A landscape with many peaks, sampled at points; each row gives a point and its height.
From any point a climber steps to the highest of the 2 points nearest to it. It stops when none of these is higher. Distance is the straight distance between rows; heights are no part of it.
(265) (h 1.87): [120 174 158 184 128 133 140 179 138 173  82 114 136 143 117 147 168  92
 131  96 123 130  97 123 125 153 153 144 180 169 199  83 143  87  84  96
  83 105  98  89 110 137 113 143 133 149 104  92 158  89 126 119  83 136
 162 113 117 146]
(740) (h 2.73): [108 171 189  91 139 115 145 148 144 105 148  87 136  82 112 129 133  88
 161  66 122 154  83  43 121  87 122  99 130  74 206  56 102 120 107 131
 121  76 168 112 104 151 131 159  90 134 122  81 103 114 105  95 119 152
 104  69 115 122]
(1089) (h 4.49): [125 144 141 119 154 121  91  84 125 118 145 165 146  95 116 155 129 103
 101 146 111 120 131 111 116  61 170  70  72  79 141 137 109 123 166 123
 111 135 141 146 123 123 165  91 108 142 148 171 148 178  94 146 127 113
 120 171  76 129]
(458) (h 2.40): [146 165 150 106 117 114 139 175 132 114 157  88 155  95 102 158 175  51
 156 101 125 154  95  72 154  83 144 133 127 137 188  66 128  96  82 155
 102  95 140  87  91 115 137 157  86  97 147 119 132 120 122  94 146 142
 103  86 101 150]
(172) (h 2.35): [125 109 134 119 144 128 158 139 146  99 147 180 130 223 114 157  77 142
 131 147 157 116 140 153 134 182 146 141 139 106  98 138 112 150 123 145
 158  88 143 132  89 215 112 149 150 149 108 140  94  89 143 106 141 162
 185  74 146 162]
(784) (h 2.06): [126  88  97 136 150 138 146 115 103 124 128 190  97 162 103 136  44 174
 120 160 200 120 128 123  97 168 130 163 101 109  85 174 129 173 169 153
 146 168 119 140 143 165 121 134 169 141 129 127  91  92 170 159 103 133
 145 121 146 148]
(973) (h 1.65): [129 157 119 135 157 136 135 130  81 153 115 112 149 108 150 123 111 108
 102 113 130 152 106 108 158  99 139 145 101 162  93 118 120 136 143 104
 120 124 102 107 110  94 126 155 116 111 154 120 149  81 164 138 121 142
 164 133 104 190]
(571) (h 3.58): [110 128 106 103 101 141  99 113 138 102 138 121 124  72 155 134 180 118
 157 172 111 132 166 184 134 142 104 123 124  55 155 146 120 115 138 144
 115 158 194 149 141 103 141  94  84 131 142 162 138 148 118 124 161 144
  60 180 138 109]
(248) (h 3.29): [155  94  90 107 116 115 139 174 139  93 141 190 135 150 150 108  68 126
 104  81 125 153 136 132 120 100 152 142  86 141 124 142 158 147 157 144
 145 136  85 105 128 131 161 155 144 116 186 121 114 134 143 132 135 109
  75 178 111 168]
(807) (h 5.38): [ 88 146 151 127 159 114 126  91 147 112 126  96 143  77  83 177 163 128
 149 157 117 124 114 129 124 117 140  64 130  32 185  98  92 117 123 115
 136  70 154 134 125 123 143  86  89 161 113 150 117 184  74 125 106 172
 130  59 121  95]
(633) (h 2.78): [164 131 163  98 138 118  96  44 108 111 147 134 119 113 118 130 108 128
 101  99 101 135 150  68 101  66  93 107 111 152  72 127 123 157 152 166
 117 187 140 136 149 110 105 145 140 115 120 157 118 160  93 124 152 113
 124 159 124 101]
(513) (h 1.88): [120 147  95 163 108 162 102 114  81 178 112 114 139 104 166 120 156 130
 111 124 115 130 138 128 163 127 132 169 141 173  96 142 132 122 127 125
 111 162 124 130 131  93 114 141 122 102 110 109 127  92 189 154 137 108
 124 151 144 149]
(62) (h 2.97): [137 102 117  99 123 134 154 199 129 109 123 207 117 154 122 142  77 133
 106 105 159 154 125 115 106 146 176 172  91 114 142 124 137 121 136 153
 113 148 132 121  95 166 163 155 137 113 124 136 107 109 160 129 122 135
  95 140 135 180]
(142) (h 3.45): [158 149 180 147 153 127 165 183 122 126 127 153 159 132  96 171  75  94
 102  90 117 118  49  70 142  98 186 147 102 185 148 115 112 117 121  93
  97  86  94  78 135 143 150 155 142 144 152 132 142 117  95 129  87 123
 222 114  50 162]
(54) (h 2.59): [126 177 152 135 151 141 105  85  94 159 114  46 151  65 111 134 195  86
 133 145  78  96 141 105 130  89 134 102 134 122 142  75 137 111 127  74
 101 139 110 143 137  70 136 112  87 133 112 170 163 183 103 135  96 148
 105 166  84  94]
(189) (h 2.39): [161 113 135 148 100 124 140 116 114 141 107 147 157 182 121 186 145 122
 146 139 105 116 147 134 144 131 170 156 142 127 151 125 121 129 117 100
 113 117 126 148 128 120  94  94 127 160 103 174 132 115 138 146 109 142
 145 141 127 145]
(858) (h 2.62): [129 132 164  99 132 102 180 207 162  97 122  84 110 171 115 109 123 123
 143 115 122 138 103 142 125 151 109 122 155 161 143  94 134 122 110 139
 120 126 125 100 121 154 109 174 149 131 124 122 142 119 124  76 146 138
 132 110 144 132]
(203) (h 3.89): [136 170 172 144 155 115 138 134 114 146 141 114 167  67  78 175 133 101
 113 112 103 113  43  51 168  73 211 150  92 115 141  97  97 118 116  85
 111  71 120 116 126 112 137 123 108 131 134 135 117 140  84 134  79 130
 197  91  71 125]
(541) (h 3.90): [116 117 105 152 135 112 107 167 155 167 104 123  96  76 148 112 161 130
 141  74 130 149 136  80  90 123 140 125 132 127 177  94 161 109 135 130
  98 174  82 112 134 103 151 130 122 123 117  78 117 143 129 127 119  86
  37 152 133 116]
(311) (h 1.54): [108 123  88 158 109 187  88 115 146 150 129 126 115 113 174 106 152 153
 123 192 110 101 152 219 164 211  88 162 165 103 104 182 126 114 107 132
 127 149 185 155 149 158 123 130 126 126  94 108  98  97 141 111 164 112
 159 125 180 119]
(278) (h 3.74): [100 150 129 126 171 136 103 153 147 163 111 103  97  83  95 149 152 139
 113 171 116 125 112 166 117 145 113  96 132  96 146 134  99  85 113 129
  92 138 162 142 124 151 129 134 125 118  79 150 131 131 123 102 148 118
 187 100 146 133]
(1062) (h 2.14): [ 93 120 100 131 126 112 131 144 174 109 103  88  77 166 149  49 115 161
 157  99 126 120 145 176  98 156  75 117 159  89 161 140 107 131 138 127
 136 141 112 170 161 119 123 124 140 132  96 121 154 140  88 108 126  90
  89 147 180  81]
(197) (h 4.13): [160 102 118 121 169  97 111  94  82 142 171 138 154  88  97 152 125 134
 107 134 115 134  97  67 111  71 183 129  64 120 101 151 125 140 173 122
 108 156 138 161 138  89 160 105 107 109 130 182 132 143 125 165 113 103
 134 156  97 133]
(68) (h 4.38): [ 84 114 122 119 157 126 120 163 158 130 134  83 137  92 111 150 172 128
 165 168 140 138 105 178 154 155 145  96 132  51 201 132  91  79 124 137
  91  90 156 132 111 136 159 112 101 124 102 148 119 124 108 102 138 124
 137  83 132 131]
(765) (h 4.40): [118 123 138  92 117 114 154 101 117  94 125 162 142 158 103 154  60  97
 140  93 166 135 129  71 109  85 174 131  89  66 184  93 106 148 170 103
 126 102 129 136  98 124 142 121 121 135 109 110 118 115 149 164  59 159
 108 124  92 151]
(277) (h 0.69): [126 158 168 130 148 108 180 157 170 135  84 113  70 218 128  57  72 118
 129  51 131 109 122 138  95 169  74  91 171 159 126 107 117 133 117  78
 130 100  65 108 154 178  97 158 176 153 106  95 172 104 148 118  69 126
 154 123 147 104]
(1008) (h 2.19): [129  98 132 101 124 138 101  92 102 125 150  80 148 158  95 129 167 166
 146 139 182 123 120 130 153 147  94 111 148 145 107 156 123 161 131 170
 152 132 132 157 127 126 132 136 127 103  93 147  91 115 126 136 156 122
 160  66 156 115]
(289) (h 1.84): [107 129  91 141 113 177 110 137 133 151 117 154  88  76 162 101 103 150
  96 169 123 136 137 172 117 185  99 188 129 100  91 161 152 127 127 174
 141 179 164 138 145 142 115 163 148  98 103  80  94  95 154 102 147 118
 116 142 176 132]
(761) (h 1.27): [126  90  49 179  68 158 124 145 158 144 108 143  93 188 165  63 129 156
 113 112 155  89 167 197 128 203  80 188 191 164 101 211 142 113  89 105
 135 151  96 153 186 120 104 131 149 110 123  85 127 126 137 126 108  60
  96 159 191  95]
(351) (h 3.60): [184 126 163 147 120 109 157 147 100 147 155  98 172  91 106 159 157 110
 136 118  69 129  83  42 155  84 178 176 138 233 117  79 136 142  96  95
 113 109 128  80 149  93  96 120 136 127 141 128 115 123 116 140 134 146
 159 104  88 120]
(204) (h 3.10): [111 142 130  99  91 158  95 122 157 121 139  96 123 148 137 128 205 119
 153 181 128 105 166 239 146 184  87  98 154 115 140 160 123  84 122 132
 105 148 153 140 126 135 144 104 100 126 109 192 154 142 111 133 160 127
 124 158 139 126]
(600) (h 5.24): [113 154 156 141 124 119 116 118 123 126  95 123 115 154 154 107 122 101
 130  60 141 125 138 103 118  77 121  86 118 149 151  95 145 146 144 120
 136 116  63 118 124 106 142 127 136 143 162 103 161 144 112 144 114 100
  84 159  82 133]
(677) (h 0.83): [ 83 172 119 101  81 145 121 138 142  90 133 146  76 160 172  60  58 140
  94  75 171 132 149 166  84 158  72 117 156  66 128 128 127 135 146 171
 170 150 156 132  99 186 158 182 156 113 139  29 127 117 112 102 103 112
  92 142 161 130]
(163) (h 1.90): [116 111  90 111 154 140 110 105  99  83 130 165 144 111 116 175 108 132
 133 169 211 147 149 152 123 131 145 112  91  60 131 168 123 131 153 162
 131 144 150 138 118 138 163 118 110 122 186 180 117 137 132 161 119 156
 138 133 110 186]
(774) (h 3.34): [124  99 112 162 141 118 110 179 174 173  86 158  80  93 137 139 145 161
 108 131 103 131 158 135  89 171 133 153 148 116 194 117 148  98 123 135
  80 174 110 119 135 120 140 102 131 124  71 111 118 147 101 117 131 102
  92 152 164 121]
(921) (h 2.79): [153 140 136 120 163 139 135 164 103 131 140 138 122  76  91 201 122 121
 113 179 141 130 132 134 126 150 139 119 136 152  85 134 127  97 105 170
 105 173 155 100 136 141 113 158 132 106 141 226 128 124 149 110 164 155
 182 118 133 164]
(484) (h 1.45): [104 115  95 170 127 157 112 144 144 108 103 172 125 147 174 119 126 128
 163 197 105 114 167 235 137 179 152 145 136  72 142 159 128 113 114 111
 160 109 146 149 129 141 143  69 116 164 177 120 142 110 120 125 132 140
 118 153 132 156]
(823) (h 2.47): [117 113 120 134 160 127 125  80  70 128 135  65 145  42 112 157 166 153
 157 185 174 129 113 117 142 148 135 120 115 118 115 130 116 153 150 110
 145 127 126 115 137  71 126 103 109 116 160 151 105 128 145 156 112 194
 148  84 127 124]
(1003) (h 2.77): [151 113 169 117 149 110 146 184 144 123 110 120 106 170  73 144 121 145
 117  96 124 113 104 106 101 131 108 102 167 168 145 114 121 118 115 142
 107 122 106 110 126 175 117 151 169 129  63 143 116 124  97  92 129 118
 187  81 143 116]
(343) (h 1.03): [133 117 137 131 145 131 109  57 125 161 137 113 138 116  93 180 183 166
 134 195 112 115 156 163 162 171 129  94 153  80 126 152 106 137 111  96
 135  93 159 164 128 150 111  79 111 163  78 200  91 139 128 137 136 152
 206  70 164  97]
(272) (h 1.22): [118 134 128 102 170 125 157 203 133 113 140 146  86 112 118 107  53 155
  88 142 157 152  69 113 133 137 114 129  89 129  79 117 126 139 137 162
 142 116 129 128 107 173 144 164 141  99 144  88 125  99 145 112 150 115
 185 103 119 174]
(210) (h 3.17): [149 146 138  72 104 126 124 103  98  86 154  77 149 132 129 113 156  98
 142  97 145 125 147  93 131  92 100 121 138 154  99 100 142 131 121 178
 116 162 147 128 120 107 115 177 107  88 126 182 141 152 133 115 152 130
  88 152 132 116]
(1041) (h 2.95): [139 104 114 136 104 130 150 225 201 102 114 210 107 174 163  85  96 111
 123 111 113 142 149 171  97 145 126 159 126 153 161 117 177  97 130 150
 128 118  88  75 103 144 162 147 169 152 189  96 150 143 135 108 126 133
  48 167 126 161]
(701) (h 5.23): [133 137 133 111 174 114  94  82 134  83 131 188 129  70 110 164 125  88
 106 111 125 147 137  53  82  47 138  76  75  78 171 113 119 115 138 168
 122 120 174 116 108 145 166 111 103 128 165  98 102 187  90 116 158 142
  82 120 104 121]
(57) (h 2.66): [148 109 146 148 123 120 152 198 157 119 112 185 142 167 120 151 129 118
 118 124 107 133 123 142 119 129 186 137 129 154 169 136 134  94 115 119
  97 126 111 115 117 160 132 126 152 145 114 163 155 128 117 117 116 115
 133 148 114 167]
(812) (h 3.07): [151 129 111 127 110 126 164 179 156 132 125 141  95 160 127  96  74 162
  67  76 167 120 136 132 114 164  58 124 146 217  45 145 161 121 106 156
 122 154  66  87 156 159 102 187 207  87 151 106 119 121 163  99 137  90
 119 139 154 100]
(793) (h 1.24): [ 87 122 103 150 102 139 116 136 159  92 112 188  95 218 161  88  87 112
 174 159 108  97 177 244 113 173 116 139 138  92 139 151 110 125 104 125
 182 110 154 168 141 131 145  55 121 177 158 150 190 143  84 137 139 106
 119 180 157 100]
(989) (h 1.82): [156  76 115 121 138 105 132  68  83 128 140 167 133 131  86 157  93 177
 136 161 162 142 112  93 111 131 141 150 111  97  99 163 125 170 171 130
 138 160 160 158 147 133  95 112 133 141  91 145  84 113 151 163 122 142
 154 107 155 106]
(724) (h 3.20): [161 119 156 152 122 136 119 123  92 167 142  94 173 109  87 180 172 130
 133 157 125 114 117  80 165 119 166 143 164 215  97 121 143 125  95 127
 115 134 108  98 132  93 102 121 126 106 101 183 126 125 128 133 139 152
 181  74 116 122]
(247) (h 0.89): [ 80 142 108 113  54 143  82 130 161  82 129 164  98 147 180 100 111 122
 124 102 141 111 172 184  79 121 105 129 131  42 174 139 136 128 137 195
 156 147 181 156 109 128 177 115 112 137 136  85 153 152  74 118 129  96
  50 173 145 109]
(718) (h 4.50): [104 131  90 144 108 113 107 123 133 116 128  92 133 138 155  76 130 155
 121  68 182 120 129 150 137  96 103  80 127 144 114 162 138 149 141 143
 158 129  46 132 153  81 149 135 145 112 182 111 140 142 113 130 109  71
  83 155  97 119]
(238) (h 3.67): [169  96 100  94 170  77 151 140  87 110 193 159 149 120 115 129  61 117
 110  89 136 160 106  72 115  73 156 128  63 154  79 133 123 161 177 131
 119 135  93 127 133  97 162 160 137 102 181 157 127 135 133 162 127 114
 122 156  89 171]
(567) (h 2.65): [166 120 144 114 141 132 205 152 105 117 133 148 138 196 127 143  64 135
 131 143 131 140 128 135 142 180 144 176 129 138  91 129 123 148 135 112
 137 125 124 132 129 171  89 167 137 130 126 153 129  77 178 129 113 169
 158 131 144 168]
(818) (h 1.07): [ 75 128 111 129  42 136 118 144 174  56 142 174  92 230 167  64  83 112
 158  98 132  87 176 228  89 181  86 147 157  81 133 147 120 132 111 180
 193 120 157 162 118 137 169 104 152 151 142 112 183 153  70 125 135  85
  73 171 175  97]
(307) (h 2.15): [116 121  85 118 117 144 106 115 117 141 136 133 104  29 138  89 117 151
 122 152 137 171 116 108 113 132 104 182  97 114 116 138 148 141 137 176
 139 184 175 129 125 111 144 156 128  98 131  62  73 117 165 125 159 129
  63 138 154 120]
(302) (h 4.46): [172 128 165 107 102 114 157 118 127 134 133 161 147 225 146 116  64 101
 127  44 103 128 128  89 124  88 127 128 119 197 102 106 141 149 162  89
  95 113  91 103 119 129 109 150 158 144 133 110 133 104 162 139 104 136
 122 167  92 133]
(792) (h 2.49): [146 140 130  90 112 142 103  58  73 133 158 114 161 124  89 188 140 118
 135 118 196 133 120  85 161 108 124 139 125 114 102 123 117 141 105 192
 125 124 167 124  89 135 124 150  96  94  87 149 105 117 158 144 135 156
 146  70 165 137]
(347) (h 2.07): [130  94 131 124 110 129 125 125 149 109 137 124 138 225 129 113 150 147
 152 137 122 108 140 180 143 148 113 112 164 134 140 145 122 158 125 141
 175  93 107 146 113 169 117 118 155 152 104 120 100 109 114 107 137 128
 157  70 157 128]
(1072) (h 5.14): [135 128 111 121 163  96 104  69 103 139 163 125 148  29  71 169 168 112
 139 163 147 172  97  27 105  81 141 121 108  94 151 125 112 103 128 147
  98 153 193 115 118 121 148  94 122  96 104 126  88 168 120 148 140 122
  99  71 141  78]
(691) (h 3.59): [117 127 130  91  86 140 128  59 101 105 142  78 165 143 163 114 184 106
 175 118 121 149 141 140 155  94  93 126 134  96 149 110 131 178 126 124
 171  96 150 159 107  99 108 121  65 141 146 116 145 120 134 113 150 161
  80 119 133 112]
(209) (h 1.26): [112 133 131 165 132 158  95  65 138 159 111 110 115 131 159 130 176 150
 127 188  74 113 169 197 150 178 100 126 171 119 113 140 131 133 109  84
 160 102 158 152 136 147  96  88 105 153 106 142 125 119 138 129 156 140
 195 106 170 110]
(231) (h 2.81): [151 140 163 120 130 137  83  55 105 166 150 108 168  95  75 199 176 104
 112 129 129 120 118  84 175 103 133 104 146 140 109 107 121 110  76 159
 111  92 149 122  94 128 118 121  97 118  75 177  99 154 133 122 139 150
 184  56 150 105]
(950) (h 4.45): [136 168 189 121 148 119 137  70 113 115 120 106 169  97  67 186 122  96
 129 104 130 110  80  68 137  93 177 117 130  68 173  78 103 145 132 115
 129  74 121 105 128 126 126 125 106 162 113 152 118 152  74 123  64 170
 165  69 103  98]
(912) (h 1.02): [ 94 151 116  79 145 118 149 166 148 104 126 147  86 163 130  70  45 150
 105  84 180 154  99 114 105 123 116 101 115  97 120 112 122 140 159 139
 136 147 124 138 102 198 152 184 154 109 106  73 135 111 142 123 116 121
 138 126 135 140]
(1004) (h 6.31): [121 131 144 139 169 111  87  87 129 153 129 133 111  46 112 136 149 128
 116  98 120 152  92  24  96  61 140  95  94 117 158 107 122 117 128 146
 119 145 146 122 111 128 154 104 125 129 128  62  79 150 103 135 140 102
  94  96 115 107]
(392) (h 3.03): [134 154 137  95 132 123 165 110 126  94 111  94 119 167 152 100 115 123
 130 130 102 144 132 163 135 169  98 150 147 125 101 119 132 144 124 122
 152 138 154 149 116 141  82 170 127 127 130 150 148  94 157 108 141 155
 140 143 165 142]
(841) (h 2.13): [132 179 160 159 115 126 118 137 149 161 115  67 166 128 112 142 221  72
 147 157  93 118 122 157 141 119 130 107 182 199 166  84 164  68  70 108
  96 111 122  89  98 130 121 125 114 156 121 131 184 137 116 123 136 138
 139 126 103 150]
(48) (h 2.11): [151 123  99 160 111 141 144 119  69 178 126 108 187 136 147 160 189 118
 128 167  90 118 159 149 165 143 157 174 143 197 107 155 145 112 119  80
  96 136 121 140 149  85 101 109 116 126 120 173 147 105 189 166 127 142
 157 166 117 157]
(881) (h 1.81): [123 167 142 167 146 146  97 100 112 161 138 133 167  62 160 157 163  97
  78 177  79 146 125 124 180  78 152  98  85 165  84 109 129 106 115 110
 137  81 142 108  80 120 133  99 103 135 199 112 125 136 132 125 175 148
 161 131  66 171]
(1109) (h 2.10): [115 137 114 136 140 158  98  82  99 149 154 126 142  15 148 156 166 141
 104 200  84 138 147 114 153 113 139 111  88 128  73 120 105 113 126 120
 138 142 178 123 117 109 115  93 112 119 155 132 101 150 145 140 179 167
 131 139 118 112]
(133) (h 3.91): [146 113 126 141 118 111 129 130 137 127 126  76 145 180 116  98 160 150
 123  94 155 112 135 147 151 122 104  89 157 205  94 169 146 123 123 137
 127 148  62 123 154 110 118 151 162 107 127 154 151 143 137 121 121  83
 145 132 121 119]
(335) (h 0.73): [ 79 156 118 100  81 138  78  74 127 100 147 118 115 132 158  93 118 126
 127  93 169 128 140 155 100 115  88 118 152  59 146 148 124 143 145 182
 161 160 175 166 118 150 151 160 125 122 122  56 120 123 118 127 126  96
  94 149 158 110]
(186) (h 2.12): [ 85 110  83 120 163 127 103  86 106 107 141 131 143  39 107 136 146 162
 139 205 188 157 116 153 136 143 109 115  95  66 126 172 113 127 152 138
 131 141 183 140 118 116 155 115 108 118 166 120 106 128 136 160 147 162
 133 100 120 137]
(909) (h 2.51): [ 82 143 132 124 128 111 125  94 136 121 103  58  94 129 146  67 130 145
 186  90 142 133 125 147  90 147  73  87 154  73 159 117 123 160 144 107
 183 132  97 162 147  91 120 124 103 158 127 101 156 120 106 136 105 136
  88 124 152  82]
(22) (h 3.46): [154 118 109 135 126 104 140 179 136 143 143 110 136 123 133  95 112 158
  81  87 123 141 116 104 139 115 102 131 114 229  58 146 149 120 125 155
 119 161  80 117 146 114 119 181 169  81 140 143 143 127 157 115 153  68
 141 150 123 128]
(306) (h 2.64): [112  86  88 155 103 170 137 202 186 105 109 233  91 192 160  77  76 129
 155 125 121 113 171 193  96 179 142 176 123 111 153 154 166 131 130 145
 179 111  93 120 123 143 158 105 169 147 154  71 115 148 131 116 119 131
  52 164 137 130]
(1098) (h 0.53): [133 138 141 137 150 131 198 162 151 149 109 117  69 178 150  56  66 158
 102 112 140 120 105 130 133 167  96 134 135 155  86 120 127 172 129  85
 147  99  89 115 160 179  90 168 165 132 117  83 144  78 186 122 110 122
 178  91 152 124]
(776) (h 4.08): [117 124 118  82  97 124 124 101 130  73 130 103 147 126 138 140 196  96
 183 139 156 126 152 144 141 106 129 119 121  59 193 117 119 130 133 160
 125 106 163 142 124 101 134 105  58 137 145 145 149 148 114 118 140 160
  40 133 119 114]
(927) (h 1.47): [144  81  82 148  60 145 116 104 128 132 105 148 112 220 141 120 136 146
 115 114 137  90 177 184 139 150 108 169 159 161  98 197 144 129 119 126
 123 164  98 182 174  92 106 112 154 128 123 153 119 135 141 149 114  63
 115 187 162 111]
(876) (h 3.23): [114 168 142 148 180 140 113 152 119 144 103  86 105  33 100 163 156 114
 114 152 107 130 112 105 111 122 139 115 135 153 139  96 124  88 110 130
  79 160 136  97 138  94 123 143 122  99 104 164 133 144 141 109 135 132
 171 117 130 124]
(229) (h 1.57): [119 152 154 150 152 143  93 139 135 168 130 141 148 131 148 144 130 130
  84 152  99 130  99 141 169 104 133 107 112 161  97 129 117 118  99 152
 137  80 146 118  83 160 124 126 134 135 134  95 135 110 140 100 175 114
 215  79 107 153]
(396) (h 3.09): [153 112 193 159 141 123 147 175 139 140 116 168 117 161  80 179  85 133
  95  87 141 105  76  69 113 114 142 114 149 217 142 117 133 134 108 118
 100  96  90  76 139 166 121 136 185 132  94 115 110 110  91 118 109 120
 230  74  95 118]
(1015) (h 1.55): [132 115 114  96 153  96 176 124  89 133 156  99 128 115  86 132  79 173
 129 162 179 163  64  77 134 159 139 175  90 134  57 147 125 174 172 139
 130 140 149 162 139 134 121 156 130  97  98 138 136  78 170 179 111 130
 180  90 137 118]
(372) (h 0.87): [142 104 122 173 139 108 186 211 201 169  84 150  76 215 145  50  93 133
 110  93 116  99 137 140 100 173  95 129 183 180 143 148 121 107  99  48
 122 106  64  84 186 168  96 121 175 144  94  72 167 129 153 129  87 103
 115 129 167  85]
(85) (h 2.44): [124 133 128 152 104 115 141 158 172 126 112  86 143 146 153  99 185  95
 175 156  90 148 141 178 142 141 110 142 171 165 180  98 162 101  99 115
 131 107 120 102 109 113 110 121 116 162 150  91 178 117 118 110 149 135
  70 142 126 144]
(449) (h 2.84): [162  95 144 159 159 113 146  99  75 141 162  91 159  92 105 170 141 181
 137 165 128 108 117  82 149 128 150 141 134 182  69 118 138 176 152 104
 145 132 101 100 159  47  89  97 135 116 154 178 111 129 118 147 128 164
 174  98 120 114]
(354) (h 2.99): [ 86 172 135 148 131 129 113 109 118 153  88  49 121  84 153 115 185 103
 176 128 117 131 135 142 123 134 112 102 154  94 175  83 136 130 124 101
 137 122 107 144 138  75 128 113  77 147 136 131 175 148 107 135 108 156
  92 141 104 112]
(305) (h 2.86): [112 104 115 161 128 138 117 174 180 174 104 125 118  82 177 122 181 139
 144 169  67 145 151 164 137 166 128 154 142 120 170 107 152  85 106 121
 102 138 145 113 123 125 125  97 126 136 122  87 124 132 105  72 182 115
  91 142 151 125]
(97) (h 1.08): [133  91  69 148 113 114 154 182 190 134 100 157  83 209 128  54  94 164
 105  84 167  95 156 171  89 175  87 143 159 147 116 191 123  96 112 102
 129 133  63 130 185 153 123 131 171 109 109 119 128 152 134 119  99  50
  83 157 186  71]
(1049) (h 4.01): [206 132 181 116 108  91 166 118 129 127 131 121 164 159 125 128 125  93
 133  77  48 123  90  62 134  92 133 158 128 227 109 103 137 139 130  72
 102 101 121  94 148 119  93 147 150 153 127 127 150 104 110 130 113 142
 150 153  81 124]
(668) (h 1.68): [131  90 111 162  87 150  68  69 116 148 125 146 122 181 132 132 148 161
 114 154 133  78 184 182 128 124 117 100 149 140 102 187 138 147 138 105
 145 153 113 188 160 117 119  61 136 150 112 158 131 168  87 166 126  77
 161 180 133 106]
(879) (h 4.97): [136 139 156 101  74 115 149 146 130 112 127 178 142 210 139 139  93  72
 141  58 125 132 134  78 126  83 179 152 109 133 183  89 128 134 143 108
  97  92 110 117  88 133 132 141 127 143 130 116 139 102 166 150  82 141
  71 161  84 164]
(507) (h 1.42): [114 141 109 101 157 113 136 174 124 148 153 105 133  88 143 106 103 134
 114 132 124 164  62  99 156 104 137 150  71 138  81 123 110 122 132 144
 132 121 154 156 107 126 149 172  98  82 123 102 145 102 149 138 166  97
 153 122 115 159]
(1116) (h 2.46): [144 111 122  99 115 116 112  91 118 111 155 152 132  79 143 111 109 143
 112 128 108 155 134  86 110  90 109 130  83 110  95 149 140 173 154 176
 167 171 158 132 141 118 129 131 140 112 163  99  81 142 122 124 171 118
  71 149 126 110]
(250) (h 4.51): [142 143 138 133 138 101 148 205 145 142  99 143  98 105 141 120 120  98
 112  31 121 147 120  90  94 106 162 121 117 165 178  86 146 113 133 107
  83 140  56  84 137 109 164 139 147 122 150 112 142 133 137 136  85 114
  70 168  95 153]
(578) (h 3.56): [128 122 114  52  81 120 139 144 127  66 152  86 154 181 146 120 172 119
 162 113 173 132 140 145 151 145 101 147 145 113 141 133 152 123 121 185
 114 146 156 134 102 126 128 164  96 105 131 147 124 130 145 107 156 146
  65 137 155 141]
(1103) (h 2.27): [142 141 134 144 153 143 118  91  75 189 143  82 174  64 106 157 207 126
 108 180  62  86 153  95 159 106 163 117 131 175  87 105 122  98 133  47
  88 143 119 136 152  77 114  91 115 112  94 187 138 178 119 164 111 139
 169 161  95  95]
(1026) (h 3.12): [121 143 169 112 113 125 135  83 121 119 126 114 146 122 134 123 140 112
 158 103 101 152 106  79 142  72 136 114 111  92 161  85 102 159 123 115
 166  66 153 140  98 138 111 120  89 146 118  83 113 117 120 110 141 158
 102  73 121 125]
(994) (h 1.94): [117 128 134 142 134 146  83  52  99 176 134 102 141 105 129 128 177 160
 103 177  94  82 160 150 139  97 138  71 113 118 101 151 120 132 159  66
 131 149 124 179 145  99 129  66 113 138 107 150 143 184  92 157 132 103
 160 173  96  91]
(900) (h 1.67): [124 124  97 134 139 159 133 119 113  92 140 163 145 140 159 142 104 133
 172 204 163 127 166 214 170 176 130 127 120  68  99 181 113 123 130 125
 170 107 162 155 117 159 141 109 103 155 204 176 123 113 142 126 138 161
 162 140 108 194]
(941) (h 3.88): [145 123 171 124 153 102 169  91 108 100 120 151 131 127 113 139  54 118
 130  93 106 133  98  63  97  81 167 121  84 103 139  97  94 176 187  79
 139 106 113 124 135 102 112 119 141 156 141 124 116 125 104 148  77 169
 138 126  76 129]
(943) (h 2.43): [138 122 107 136 155 150 129 128 114 147 132 136 123  31 131 186 162 141
 133 228 107 141 155 159 147 168 152 136 120 105 104 144 121  87 116 123
 112 153 166 112 145 123 112  97 114 122 144 193 100 122 159 132 154 168
 139 139 143 133]
(657) (h 2.36): [123  76 102 148 121 148 133 141 144 105 114 207  85 166 158  85  43 174
 125 137 143 112 166 170  93 158 125 149 107 112 113 175 141 165 146 138
 186 145  93 131 149 138 138  95 177 140 147  72  91 125 139 132 110 123
 103 147 150 118]

Call two points neighbours if one is among the 2 nearest of the other. Go from one point of each pair to the other, from neighbour to neighbour, staying as high as possible. Name the lowest point that can't be avoided.
(879) / (807): (941)
(879) / (392): (858)
(354) / (1004): (1098)
(600) / (1004): (265)

Where does a climber stop that starts at each point below?
(229): (807)
(818): (879)
(277): (354)
(209): (776)
(1008): (879)
(841): (600)
